A landscape with many peaks, sampled at points; each row gives a point and its height.
A climber steps from a point to the highest of its 2 nearest points, and stops where none of them is higher. Distance is the straight distance between rows; heights are no part of it.
q691: [ 21 -25 -36  40  16 -18   0   8  17 -43  19  -5  -1  -1   7  28 -15  12
  29   1]  h=32.2
q342: [-37  -6  -4 -33  26  33  13  -9   7 -15   0   9 -11  -9  -4  19   8  -2
  -8  30]  h=42.5
q796: [ -1  14 -11   5 -22  19 -29 -15 -19   3   0 -10  13 -30  18   2  34  -2
  -6  16]  h=5.7
q607: [-24  21  13  11  -7   1  15  -8 -20  15   7  47  -3   6   3   2   4 -15
  -6 -37]  h=30.6
q314: [ -9 -30 -57  33  26 -20   3  10  40  16  19 -40  19   0  30  11 -35  11
 -25 -17]  h=38.0
q679: [  8   9   1 -10  16 -13  18  -2 -35   5 -20   8 -21   7 -21  13 -31  -9
   8  -6]  h=40.2
q763: [-10  24  21 -13 -10  -1 -16 -28 -10  -3  -7  31  -2   6 -11  -9  15 -15
 -16   8]  h=35.0
q470: [ -3  29   7  -4  19  21   7  -5 -18  29  -6  38  -9  -1  -2  13  -4 -40
  -7 -22]  h=28.6
q532: [ 15  -5 -22   3  -6   6 -11  -7  39  24   8  -5   1  21  47  10  34  31
 -23  -5]  h=71.1
q946: [  4   0   7  20  20 -16  -1   8   8 -43 -11  15 -10  22  30  -2  19  -1
  -3 -19]  h=36.3
q13: [ -8 -29 -25  -9  -3 -29 -21  -6  31  -2   2 -19  17  13  28  -5  29   7
  -1  20]  h=10.8
q364: [ -5  -6 -17   7  16  -6 -13 -12  65  17   6  37  20   7  50  11  22   0
 -19 -19]  h=18.2
q323: [ -3  22   4 -10   1   0 -36 -42 -12   3 -18  39  12  20  -8  -5  42  10
 -21 -12]  h=38.2
q858: [ 12  23  15  28  12 -14 -21   0  -2  -8  15  10 -15   9  -7  30 -19 -11
  30 -14]  h=38.3
q703: [  0   7   3  15 -27   1   8  32  10 -13  13   4  -5 -12  -6 -20  10  10
  -9  21]  h=23.8
q814: [ -4  34  27 -10  28 -26   5 -28 -28  21 -23  24 -15   0 -14   1 -28 -20
   0  -5]  h=36.5
q405: [-21 -10 -10  -2  22  22  13  -9  14 -16   5  -7  -6  15  18   9  27   4
 -26  19]  h=39.3
q942: [-11   7   8  -2  45 -10 -18  14 -15  15 -15   7   6  18  18   6  32   1
  -5 -15]  h=46.9
q231: [ -1   6  -4 -15  -5   6  15  16  22   3  14 -27 -22  18  10  13   5   8
   6 -14]  h=45.6
q382: [ -7  24  11  31 -21 -11  19  -9 -41   8 -11  -3 -13  -8 -35 -20 -18  -7
 -16   8]  h=56.6
q346: [  7 -15   4   2 -16 -25   1   0 -32  -3 -14  15  13  -9   2 -20   4  -2
   9   9]  h=52.1
q165: [  3   5 -10  -9 -30   6 -28  -8 -21  -1  24   3   2   5  -8  -9 -15 -36
 -20  -5]  h=55.1
q152: [-13  26  23  13   4   3   7  30   9 -40   5 -29  -7  -8   2   0   3   1
  -9 -16]  h=59.4
q201: [ 14  10   6 -10  -6  15  11  16  -4  26  23  -3 -19  22   1   6   9  12
   4  23]  h=49.3
q223: [  0  -9 -25   7  -5 -15 -10 -34  -8  18  11   4  22 -11   1  -8  32  -1
  15 -10]  h=43.6
q445: [  2   0  26  45  22  -3  -6   2 -14 -19 -28  17  -3   5   9  -1  29 -24
  -9 -11]  h=39.1
q602: [ 15   1  44 -13 -21 -18 -13   9  -6  11   7 -13 -13   3 -20 -10 -42 -25
   3  14]  h=45.4
q898: [ 14 -45  -4 -14  13  11  52  12   8  -9  12  -5  19  11 -21 -12 -14  19
   5  -1]  h=58.6
q784: [-16 -17  -6  37  17  23  13  31  -4 -32   2 -13 -10 -10 -16   1 -12  38
  -8   8]  h=60.1
q415: [-26  10   2  43  10  -7  -3  16  12 -29  12 -29  -8   0  -9  -6  -5  37
   6  -8]  h=56.2
q283: [ -4   8  -5  17 -13  -1  33   0 -37 -10  -8 -14  -1 -34 -33 -16   5  19
  -4  18]  h=60.2
q315: [  2   7  -7  -7   9  10   3  -6   7 -17  23   1 -12 -25   5   7  18  19
  19  11]  h=67.3
q633: [ -4 -13 -21  33  -3 -36  -4 -11  12  11  10   5   2  30  32  13   7  16
  12 -26]  h=47.7
q620: [ -7  11  32  -4   8   1   0  17 -14 -27  -2 -36 -11   5 -25 -19 -22 -11
 -25   0]  h=64.9
q867: [  1   3  14 -18 -16  -8 -29  11   3   0  30 -13 -18  11 -14  14 -32 -13
  21   6]  h=39.0
q464: [  6 -29  17 -27   5   1  24  25  -4   3  21 -10  26   1 -11 -45  -9   9
  -6  -5]  h=61.7
q393: [-24   8  10   6  -1 -15  24   0   8   1   0  22 -20   6   0  20   5  -9
  19 -23]  h=32.6
q116: [ -7  -1  28  -8  29   0  35 -24 -28  12   0  24 -20  16 -21  -8 -35  11
 -14  32]  h=27.0
q56: [ -5  21   2  -5  27  -4  -6   3 -37   2 -11   4  -3 -11   7  -3   0   4
  -4 -17]  h=43.8
q363: [ -1  11  10  -3 -27  -1   3  27 -24  45   3  -4 -21  -4 -16  -6  -9   4
   0  40]  h=56.3
q484: [-22  -6  26 -27 -18   4  35   6 -13 -37 -24  -1  -2 -23 -37  -8 -47  -6
   2   5]  h=19.7
q860: [ -9 -36  -2   5 -12 -18  -3  -7 -39   2  10  -3  12  -6  -5   9 -14  16
  28  -6]  h=48.6
q444: [  7  12 -10  20  -6 -12  -7  20  30 -14  13  17 -13   2  26 -13  18  32
 -10   2]  h=21.8
q798: [-20 -33 -41  16  14 -20  14  19  28  -3  18 -47   8  24   9  12 -25  38
  -3 -16]  h=40.7
q189: [-18  11   0   7  16 -17   4   5  19 -14 -10  12  -1  13  38  28  11  -8
   5 -39]  h=34.6
q298: [ 21 -38  21 -22  -8  17  12   8 -23  -5   3  12  27 -28   0 -41 -32   0
  -1  -3]  h=58.5
q791: [-23  -9  19 -28  -5  18 -16 -15 -10 -23  -9   0  -9 -20 -20  -7  -9 -32
 -14  45]  h=54.1
q918: [ 16 -29  10   0  21  34  18  -5  -9   3  38  17   3   4  -2  13 -28   7
  15  22]  h=33.5
q338: [-20 -14 -21  25  17  -4 -41 -24  66  -4  -7  36  27  16  19   5  36   0
 -15 -18]  h=16.6
q435: [  7   0   7   8  -2 -12 -13   7  13   0  -1   0 -12  12  -4  13  22 -36
  26  15]  h=48.8
q52: [-15 -15 -17  -2   6  18  13 -22  11   8  15  24   2  10  25  26   7   4
  -7  -7]  h=37.1
q64: [-13   7 -16  21 -15  15  26  11 -16 -19   4  -8  -7 -27  -5   8  -4  33
  -3 -12]  h=63.7
q253: [ 10 -21 -13  27 -21 -10  -7  -4 -10   6  18 -20   4  12  25  12  -5  28
  27 -17]  h=46.0
q416: [ -7 -13  -2  24   4  28  23  39   3  -5   0 -17  21 -28  -9 -16  11 -11
 -11  -6]  h=46.1
q475: [ 33  34  10 -13  -8   5  -2 -12 -23  -2   8 -21 -10 -11  -5 -12 -22  -4
 -27   5]  h=58.3
q553: [  9  42  17 -14  -7 -25 -28 -11  -1  31 -41   1   1  48 -43 -17  38 -23
   5 -21]  h=64.7
q919: [-10  19  24  15 -26   6  22   5 -24  44 -20 -13 -15 -24 -32 -13 -23  -5
 -18  41]  h=66.4
q781: [  0 -36 -15   3   9  39   0  -4  18  15  39  10   1   3  27  21 -14  26
  11   7]  h=35.4
q550: [ 24  13  14   2 -16  15  11  25 -15   0 -10 -18   2 -22 -29 -24 -51  -3
   2  11]  h=66.1
q57: [ 16  27  28  -7   6  -8  12   2  13  26  -3   7  -5  14 -10 -23  25 -12
   5  -4]  h=67.0
q804: [  4  19  25  10  14  -1 -26   3  -3  -2 -20  10 -18  17 -12  16  -4 -45
  20  -9]  h=43.0
q65: [-25  46  23 -10  22 -16 -17 -11 -14  33 -47   8  -2   8 -21  -1 -10 -39
 -22 -11]  h=31.5
q329: [ 12 -19  16  -5  17  16  24  -8 -28   9   5  19   9 -10 -33  -9 -41   9
  13  40]  h=30.7
q977: [ 14 -16   9 -16 -11 -22  13  -9 -28   1  19  31  14  -8  -2 -41 -21   3
  -5   4]  h=55.3
q635: [  6   0 -13  18  18 -13 -19  -7   3  21  -8  10  16  33  24   9  32   6
 -13 -37]  h=49.9
q897: [ 23  12 -25 -12  10  -9  -9  -7  32  12  13   1   2 -17  29  14  32  25
  26  13]  h=71.0
q89: [ 18  17  -7 -11   1 -18 -57  -6 -19  -1 -45   8  17   6 -13  15  30 -39
  10   2]  h=61.5
q10: [  9 -25 -50  33  21   0   5  34  16 -27   4 -16   7  -6  13  39 -17  36
   1   1]  h=29.7
q38: [ 11   5 -15  12  12 -11 -46  -8   3 -10 -14   0   3  11   3  17  24 -13
   8  -1]  h=54.5
q709: [-13 -14 -27  -3 -20   5  -6 -29  -6 -16  10 -31  15 -22  19   1  15  20
 -11   7]  h=7.1
q268: [-18  34  19 -32   7  -7   0  -4 -24   1 -34 -26 -10 -11 -22   0 -12 -35
 -13 -10]  h=25.9
q230: [ -6   8  17 -14  12  14 -12   1  18 -29   4  -6 -12 -20 -18 -14   4 -12
  13  30]  h=62.3
q26: [ 19  29  29 -13 -11   0 -18 -17 -19  13  -7   0  -9 -16 -27  -9 -33 -33
 -12  18]  h=52.6
q962: [ -2  12   0  21 -34   6 -11 -20 -25  25 -14   4  -6   1   7  -5  52   8
  -1   4]  h=4.0
q341: [ 10 -11 -23  -1  -9  14  -8   2  -3 -13  36  -4  21   2   4 -16   6 -24
 -28  -7]  h=51.2
q149: [ -6 -37 -28 -10  29  17  15  -2  52 -18  23  -4   9  14  -1  19 -32  23
  19   3]  h=54.2
q79: [  1   9 -11  -8   5  -7 -30  15  40  -8 -11  32   3   1  43  -5  26  13
 -23 -21]  h=19.9
q467: [ 10  26   6   1 -11 -19 -46 -13 -25  34 -42   8   2  25 -17  14  30 -25
  -3 -20]  h=70.4
q264: [ 17  42  27 -33 -13   8  -7 -19   0   4 -23  27  -4   9   8  12  20 -22
  -1 -18]  h=32.1
q944: [-33 -24  10 -30 -11  29   5   5 -17  -7 -15  -9  -6 -17  -8   8   5   1
  -7  30]  h=47.0
q16: [ -9 -25  18 -37 -22  17  37 -11 -14 -13  -4 -18  14  -7 -15  -4 -24   9
   3  -3]  h=21.4
q77: [ 11 -15   1 -11 -28  17  16  48   6   5  -1  -3   0 -12   0 -13  -5  11
  17  11]  h=26.0
q100: [ -9   6  28 -17   3   8  -1  37  -3 -12  -2 -39  -7 -30 -35 -25 -46  -6
  -1   9]  h=73.1
q394: [-17 -17  15 -39  15   6  39 -11 -30   1  -7  -7 -11   5 -15 -14 -29   7
 -13   5]  h=23.5
q585: [ 28  46   2 -24  -2  14   3   3 -18  29 -29  22 -10 -13   6  14   2 -16
  -4 -23]  h=30.1
q702: [  4  -7 -30  23 -26 -40 -11 -31  21  -3  10   6  25  -3  14   6  11  20
  17 -27]  h=45.7
q312: [-29 -46 -29  -7 -21  -1   2 -11  16   2  17 -28  15   2   6  -2  21  10
   2  19]  h=8.6
q773: [-15 -18 -27  23   3 -22 -38 -18  74  -3  -6  -2  25   2  28  -3  32  -2
  -4  10]  h=14.0
q141: [  7 -17 -17  28  -8  39  16   0   5  -7  16  11  14  -7   0  -1  11 -15
 -19   4]  h=48.7
q546: [ 26  17 -31   5  -7  18   0   1  18  25  28   2   3  -3  23  10  41  18
  -5  12]  h=74.4
q562: [ 30  29   1 -13   5  15   8  17 -19   4  26  -7   1 -14 -19 -14 -35  -1
   3 -15]  h=61.4
q595: [  4 -15   6 -25 -25  -5 -15   1  -3 -28  20  -4 -14  -8  14  13 -31  10
  31 -12]  h=34.9
q158: [  4  -1 -24 -18  -2  -7 -26 -32   0  18   6  25  23  21   9  -9  38  -3
 -17   3]  h=41.1
q256: [ 27 -23   8 -15   2  14  25   4 -39   6 -33  24   1 -18 -15   7 -62   4
  11  35]  h=27.5
q772: [-21  -7 -20  -5  19 -21  16  23  24  15  19 -35 -16  25  15  23 -10  30
   7 -33]  h=43.1
q61: [  6 -28 -36  -2  -7  -5   1 -13  54 -16 -14 -26  12 -18  32  20   6  20
  21  11]  h=30.3
q827: [  3 -25  -9   4 -14  -4   0  10  24  24  20 -26  -1  25  36 -14  18  45
  -5   3]  h=67.6
q810: [ 23  34  19 -16   1 -11  -1   2   8  12  -8  -1  -1  47 -23 -23  42 -25
 -19 -25]  h=72.3
q423: [ -6 -25  -7  -1  25   4  37  -1  35 -21  23 -15  10  27 -15 -14 -20  18
  16 -16]  h=56.4
q450: [-11  22  39 -13   5   8  20   5   5  33 -10  -6  -7 -11   0 -20  -1 -31
  15   5]  h=61.6
q31: [-13  27   1 -22  -7 -10  26   5  -7 -30 -27 -13 -13 -30 -27  -5 -27 -29
  -4  -3]  h=22.4
q103: [ 13 -32  -9  -6 -23   7  15  19  31  -4  -3 -21   5 -13  27   4  10  12
  36   5]  h=28.2
q864: [ 10  -4  16  30   8  22   5  25 -11  -1 -29   9   4 -15  -8  -8  16 -18
  -5  11]  h=42.9
q36: [  8 -10  -5   1 -42  -6 -27  -2 -32 -20  -3   5 -22  15  -9   4  -7 -19
 -21  21]  h=62.5
q909: [  6 -23 -11 -16  -5   1 -17 -16  29 -36   3  -4   9 -20  31  17 -16   6
  15 -14]  h=32.7
q528: [ -2  29  20  19 -15  11   7 -19 -14  48 -21  24 -13  -2 -20   5  29   6
  -2   9]  h=1.8
q453: [ 14  -7 -12  30  22  -8 -21  -2 -11 -17  16  -3  -2 -14  -2   6 -12  -2
  40   4]  h=35.1

Call two points neighbours if one is among the 2 nearest of the other. Go from one point of each pair to the other, from neighbour to neighbour, staying as high as possible. Name the lowest point that can't be avoided.
q633 / q464 | q253
q810 / q919 | q10
q100 / q919 | q415
q64 / q919 | q382
q464 / q36 | q346
q467 / q810 | q553

Where does a climber stop that starts at each point below?
q470 | q36
q918 | q546
q312 | q100
q585 | q633
q77 | q100
q691 | q467
q484 | q635
